Each row is a point on a landscape with many valleys, with its height.
From any point a ball takes the steepest step (drop divided by distance) to one of its 2 nearest points. It stops when none of these is lower. Distance is the straight distance between rows; heights are no part of it.
(42): [111 147 133 168 165 107 147 136 135 178 163 119  83 139 148  98 147  90
 158 177 143 123 152 162]  h=766
(77): [156 123 134 119 130 141  93 162  86 140 101 148 163  76 141  86 110 161
 205  87 137 155 146 128]  h=864
(473): [111  99 174  82  85 135 103 169 151 154 127 149  61 118  65  92 110 104
 150 201 157 134 147 160]  h=783
(654): [151  92 128 129 102 100 142 104 177 121 117 120 209 173 116 163 139 167
 134 113 149  99 131 116]  h=429
(780): [150 168 115 102  99 123  80 145 133 104  85 101  88 175 130 151  70 118
 139  95 100 138 164 122]  h=227
(975): [123 103 104 118 132 167 106  88 126 111 153 101 129 164 131 139 128 104
 150 162 109 164  98 165]  h=576
(599): [113 122  58 119 124 112  92 149 128 122 103 189 102 106 117  89 136  90
 169 132  93 151 148 123]  h=369
(637): [184 150 121 113 110 114  60 184 155 143  88 139 139 167 116 133  87  98
 127  99  95  98 152 131]  h=278
(916): [101 160 181 120 146 144 164 174 139 132 135 148  22 144  80 130 122  97
 133 161 125  59 171 105]  h=812
(857): [103 140 132 115  71 145 116 140 133 151 109 147 171 143 140 144 139 137
 149 168  89 188 128 106]  h=511
(1066): [166 122 124 158  99 138 172  79 149 175 159 116 127 179 120 192 152 172
  88 145 145  82 129 131]  h=485
(118): [122 102  86 137 128 158 161 129  88 126 150  77  81  99 152 103 121 191
 132 132 120 159 135 127]  h=852
(917): [129 138  67 163 156 161 184 106  87  98  97 111 156  84 121 169 127 189
 131 103 145 128 124 149]  h=590
(608): [ 95 122 201 112 156 102 140 145 176 137 169 116  49 144 109 109 158  94
 150 185 124  50 146 113]  h=792
(322): [148 160 120 126 111 109  91 140 136 105 147 135 119 120 160 105 150 113
  94  27  89 126 155  99]  h=363
(533): [135 118 128 123 123 130  87 139  89 136  84 150 183  89 121  82 167 125
 152  95 141 143  83  90]  h=869
(792): [ 97 140 122 116 128 158 157 128 102 112 144 127 127 134  75 133 215  88
 123 102 142  94  69 110]  h=471
(624): [115 160 122 210 141 117 163  95 165 176 127 155 156 128 174 164 129 107
  78 155 146 158 134 140]  h=373
(1121): [123 144 105 142 164 150 118 110 111 123 120 136 165 131 125 154 104  78
  94  66  97 121  86 154]  h=322
(1034): [ 96 125 173 116 182 126 170 156 109 124 184 132 108 140  96 157 109 182
 170 151 146  99 141 145]  h=540
(891): [176  84 124 129 115 133 100 111 133 110 158 102 197 131 187 128 155 148
 122  78  96 176 165 141]  h=259
(623): [108 159  77 138 160 136 150 114 129 156  92  69  93 130 157 139 107  88
  94 144 112 110  90 123]  h=234
(358): [104  99 118 129 150 124 153 112 118 107 105 166 123 152 161 163  53 154
 137 145  88 183 120 104]  h=677
(604): [114 167 168  78 122 141  84 156 111 105 142 121 110 171 129 146 148 151
 172 112  81 181 139 152]  h=549
(191): [ 86  95 134 165 152 135 187 131 107  82 138 140 122  95  78 128 125 164
 189 154 136  65 142 156]  h=510
(257): [143 133 118 133  81 125 111 117 127 176  80 145 121 174 149 141 144  92
 132 144 132 158 100  93]  h=480
(590): [141 107 134 139 154 112 162 131 150 144 134 127 168 142 137 142 115 172
 153  94 168 117 162 102]  h=389
(47): [149 129 139 151 154 106 116 155 156  99 168 168 161 118 155 137 123 150
  50 106 112 164 118 117]  h=420
(1016): [172  94 166 126 102 100  68 113 137  56  48 128 201 172 150 133 129 105
 117  96  93 151 105  78]  h=413
(60): [102 107 104 171  70 178 207 146 128 170 146  71 121 120  94 117 124 105
 138 150 120 119 163 147]  h=809
(50): [115 110  97 162 136 115 196  66  72 132 135 142 140  78 114 155 125 134
 127 109 161  77 111 173]  h=571
(924): [114 123 105 169 153 141 153 124 150  60 137  85 145 163  96 160 181 155
 144  98 100 112 112 163]  h=591
(668): [133 125 113 220 149 132 170 114 167 150 109 142 106 140 111 124  96 102
  85 165 183 142 144 134]  h=398
(126): [128 170 123 155 154 138  87 133 155  95 134 143 173 112 127 106 105 126
 121 151 141 131 172 153]  h=767
(997): [121 163 173  87 124 133  90 187 138 131 168 111  94 125 103 121 146 185
 142 143 129 141 154 137]  h=575
(422): [126 102 102 152 188  98 154 114 147 189 124 144 135 131 154 137 145 135
 168 123 138 108 121  95]  h=353
(697): [105 143 173 125 159 107 139 138 144 177 193 173  78 123 124 102 154 103
 180 174 145  86 193 125]  h=776
(408): [154 160 104 159 138 144  91 135 123 148  71 178 158 152 151 134  80 153
 159 105 108 140 180  75]  h=332
(112): [152  84 104 140  93 126 143  83 133 114 139  98 129 133 123 111  94 107
 115 133 163 136 118 173]  h=608
(389): [107 101  84 128 129 101 132  97 142 127 119 168 120 118 102  84 113  97
 169 116 135  95 173 142]  h=347
(636): [118 126 126  59 167 112 160  96 104 115 191 104  95 133 156 147 140 134
 121 128 134 158 110 116]  h=607
(1094): [100  91 123  49 120 113 104 142 180 122 181 116 129 106 145 109 114 150
 137 172  96 147 162 147]  h=724
(567): [186 130 126 163 178  89  89 148 137 103 142 158 156 139 195 118 142 106
  83  43  80 157 117  90]  h=384
(310): [153 151 129  90 197 123  94 128  86 114 154 130 119 154 169 176 133 173
 117 128 115 182 118 108]  h=574
(225): [113 141 104 202 180 176 154  87 156  92 125  90 116 146 129 128 191 119
  95  89 122 100  96 144]  h=583
(206): [145 175 141 111  97 127  84 149  85  97 139 143 145  94 176  87 134 104
 106  54  90 196 174  97]  h=341
(632): [ 91  90 129  62 143 120 162 132 147 130 204 101 123 103 160 138 165 151
 118 165 131  91 126 116]  h=664
(268): [133 127 144 121 145 137 132 119 148 125 153 144 149 153  65 128 182 105
 131 109 171  58 102 148]  h=438
(826): [ 87 142 174 132 152 146 214 111  97 138 193 135 136 137  99 161 111 112
 142 137 137 111 156 146]  h=573
(134): [109 192 108 203 123 123 139 123 134 155 109 159 160 129 142 142 166 148
  89  99 133 116 138 124]  h=351
(612): [115 188 167 116 116 141  91 165  98 112 105 135 188 137 115 157 122 160
 147 143  99 191 113 149]  h=532
(1124): [ 87 127 174 102 104 107 189 107  90 116 174 135 133  83 108 140 117  94
 113 180 166 130 149 143]  h=616
(157): [ 99  87 161 127 155 160 132 129 134 168 124 135  95 150 102 137 116 142
 163 209 136 120  70 107]  h=707
(1158): [127 130  74 155 133 134 117 119 151 175  93 108 126 134 171 132 112  85
  85  75  83 116 107 119]  h=284
(709): [ 80 115 112 174 171 134 116 138 123  93  90 158 141  96  90 114 128 148
 186 168 136 108  98 154]  h=495
(169): [103 162 111 145 158 100 141 168 110 144 168 109 113 137 137 175 152 136
 104 122  84 136 123 158]  h=734
(1123): [114 113 108 106 147  93 119 156 109 108  80 150  90 100 102 121 141 159
 172 141 145  87 106 112]  h=475
(1178): [ 77 126 174  84 105 118 128 113 122  70 162 165 131  83  80 102 118 108
 126 179 127 108 140 182]  h=651
(686): [165 149 154 133 117  84  85  85  99  63  82 137 172 159 158 171 108 119
  97  92  88 148  83 110]  h=386
(653): [ 83 140 162  41  93 131  94 162 172 146 120 161  95 100  82 118 187 116
 172 201 142 118 184 160]  h=815
(110): [187 119 159  84 111 147  71 144 116 100 137  93 186 133 162 105 135 104
 139  49  88 177 177 114]  h=303
(61): [178 131 128 138 151 125 103  78 103 121 113 126 175 119 158 158 127 135
  76  60 115 120  64 126]  h=357
(345): [136  99 114  85  81 137  95 171 145 158 103 197 116 140 111 109 140  73
 139 122 134 163 136 102]  h=423
(1154): [161 133 173 120  90 142 113 112 167 159 107 100 172 138 126  97  99 110
 124 142 187  98 149 119]  h=313
(1120): [ 69 119 137 133  93 169 170 166 135 151 169 118 113 112  98 119 147  97
 100 180 104 116 142 119]  h=780
(330): [105 167 113  67 142 142 115 154 149 137 129 144  95 117 100 143 188 123
 153 168 170 107 201 112]  h=833
(504): [ 83 156 131  69 108  70 113  98 104  76 175 145 131 115 134 118 124  80
 121 132 103 150 112 177]  h=669
(845): [ 91 145 125 139 111 164 120 102 138 108 112 114 121 146 113  90 133  57
 106 157 101 154  74 121]  h=550
(1135): [131 119 118 203 141 166 167  88 144 104 144  78  85 129 138 136 160 136
  79 170 126  96 130 154]  h=563
(354): [205 108 130  89 143 124  55  82 122 102  68 126 159 119 151 108  74 125
 116 104 149  93 137 104]  h=524
(1024): [111 108  96 178 150 139 140 104 153 172 107 135 143 113 132  74 105  91
 139 110 103  92 133 129]  h=320
(76): [115 148 158 148  98 120 142 129 119 157  91 108 115 149 118  94  94  64
 126 120 145 133  71 119]  h=518
(996): [121 111 138 105 119 112 166  95  86 122 137  95 149 108 158 161 174 179
 146 138 141 151  76 123]  h=641
(1097): [142 151  91 209 144 120 129  94 135 150  92 150 161 159 179 164 123 158
 136  61  93 122 158 100]  h=342
(293): [127 153  80 103 148  91 121 142 116 118  88  87  62 144 150 152  60 122
 126 135 104 112 116 107]  h=155
(217): [125 156 104 114 129 128 146 102 162  90 135  83 117 196 131 159 161 139
 109  96 121  90 136 108]  h=603
(833): [137 122 167  73 104  69  74 161 144  94  72 129  88  98 131 102 136 136
 210 118 130 174 124 132]  h=433
(513): [141 108 135 179  91 185 169  72 178 126 127 101 130 180 140 159 152 151
 102 143 143 135 116 129]  h=528
(760): [115 126 129 131 132 128 121 134 136 119 166 111 154 108 154 101  67 154
 107 147 106 158 183 158]  h=754
(186): [122 109 137 114  79  99 186 115 121 176 162 139 107 139  84 168 143 135
 114 145 164  56 135 123]  h=557
(1039): [ 96  80 157 109 107 133 164 106 122 179 127  79 147 145 136 151 144 143
 174 184 121 122  90 119]  h=672
(850): [148  71  99 161  81 178 178 159 139 178 151  86 100 131 121 115 138 172
 141 126 139 144 143 132]  h=834
(641): [ 97 130 160 180  59 129 162 122 140 109 122 147  95 132  94 121 112 147
  62 176 131  99 106  97]  h=125
(323): [140 152  97 136 133 150  67 162 136 139  88 172 142 163 129 158 120 146
 104 136  60 116 145 101]  h=315
(725): [123 120 122 103 128  49 102 166 128  47 100 160  95 115  93 105 135 131
 192 107 154 148 119 140]  h=452
(296): [112 179 196 101 102 133 141 210  98 157 151 102  69 133  95 124 132 131
 126 156 145 147 114 145]  h=609
(1153): [173 119  63 160 139 176 137 115  86 151  55 114 150 128 136 167  94 147
 131  99 131 134 126 146]  h=604
(558): [155 114  93 170 116  84 124 151 112 188 132 100 153 114 157 141 108 182
 130 105 108 137 146 181]  h=221
(1044): [115 131 114 118 135 144 140 153 140 196 183 134  91 142 138 127 143 116
 112 129  98 140 143 137]  h=750
(828): [159 100 119 114 155 168 144 180 140 149 140  98 153 111 101 137 165 153
  89 130 162 103  97 107]  h=334
(263): [138 144 152 118 137 149 124 100 139 131 112 125 112 155 100 105 160 123
 159 148 206 107 121 108]  h=397
(266): [130  85 103 116  68 142 127  50 101 103 102 141 108 115 137 111  67 136
 126 131 116 130 103 120]  h=639
(704): [104 121 114 133 150 135 191 106  89 131 158 171 126 111 102 158 168  78
  83 122 174 113  88 136]  h=522
(203): [141 101 117 126  99  96 140  85 116 106 122 163  98 135 152 128  79 121
 127  92  66 160 113  98]  h=659
(197): [156 174 122 134 107 119 137 115 126 120 159 104 117 111 131 138 127 118
  47  80 169  91 120 136]  h=292
(658): [159 124 144  87  88 133  75 129 104 100 155 140  94  83 153  72 126 140
 119  96 139 179 131 117]  h=382
(409): [123 125 108 156 127 160 131 131  89 133 114  93 118  79 135  69 124 151
 186 107 108 152 139 145]  h=859
(13): [186 128 146 121 118 159  99 165 141 116 130 114 139 124 107 103 101 143
  80 102 169 101 127 112]  h=143
(210): [148 153 118 150 122  83 145 150 115 121 133 138 164 112 127 148 111 100
  30 112 160 156  91 156]  h=381
(729): [112 110 132  96 144 148 114 158 146 169  96 132  97 119 117 103  76 114
 142 188 142 146 125 110]  h=741
(224): [118  97 139 186 102 124 160 146 169 130 119 152  97 145  83 108  57 149
 116 145 160 125 137 118]  h=299
(607): [153 111 126 108 115 142 112 116  83 114  87 172 146  99 130 121 124 158
 112 129 157 176  80  72]  h=878
(545): [104 112 123 119 182  92 175 164 113 154 196 109 135 109 139 152 198 107
 121 177 128 120 106 155]  h=714
(427): [114 159  97 142 186 166 104  95 100  97 139 116 142  83 138 117 142 126
 120 193 138  98 142 167]  h=774
(368): [191 124 136 166 143 128  93 166 133 159 132  97 182 119 172 119 150 167
 130  85 127 150 116 149]  h=265
(421): [123 153 167  84 102  88  93 142 108 119 117 131  73  68 142  53 141 157
 166 115 145 146 128 116]  h=411
(1092): [178 145 140  55 168 121  65 105 144 113 106 126 204 127 124 139  93 103
 139 121 167 112 153 143]  h=561
(941): [160  80 167  68 109  92  77 106 171  93  77 118 151 151 145 119  84  95
 146 107 125 134 112  99]  h=467

For each start below, name the point where the ball stops.
(50) -> (13)
(354) -> (293)
(345) -> (293)
(624) -> (293)
(654) -> (293)

Call two points neighbours if one is among the 2 nearest of the other. Go from one point of each pair to the other, from neighbour to neighbour, staying as low as possible. Name the highest point that can't be avoided.
(891) / (558) -> (368)
(641) / (293) -> (668)
(13) / (891) -> (47)
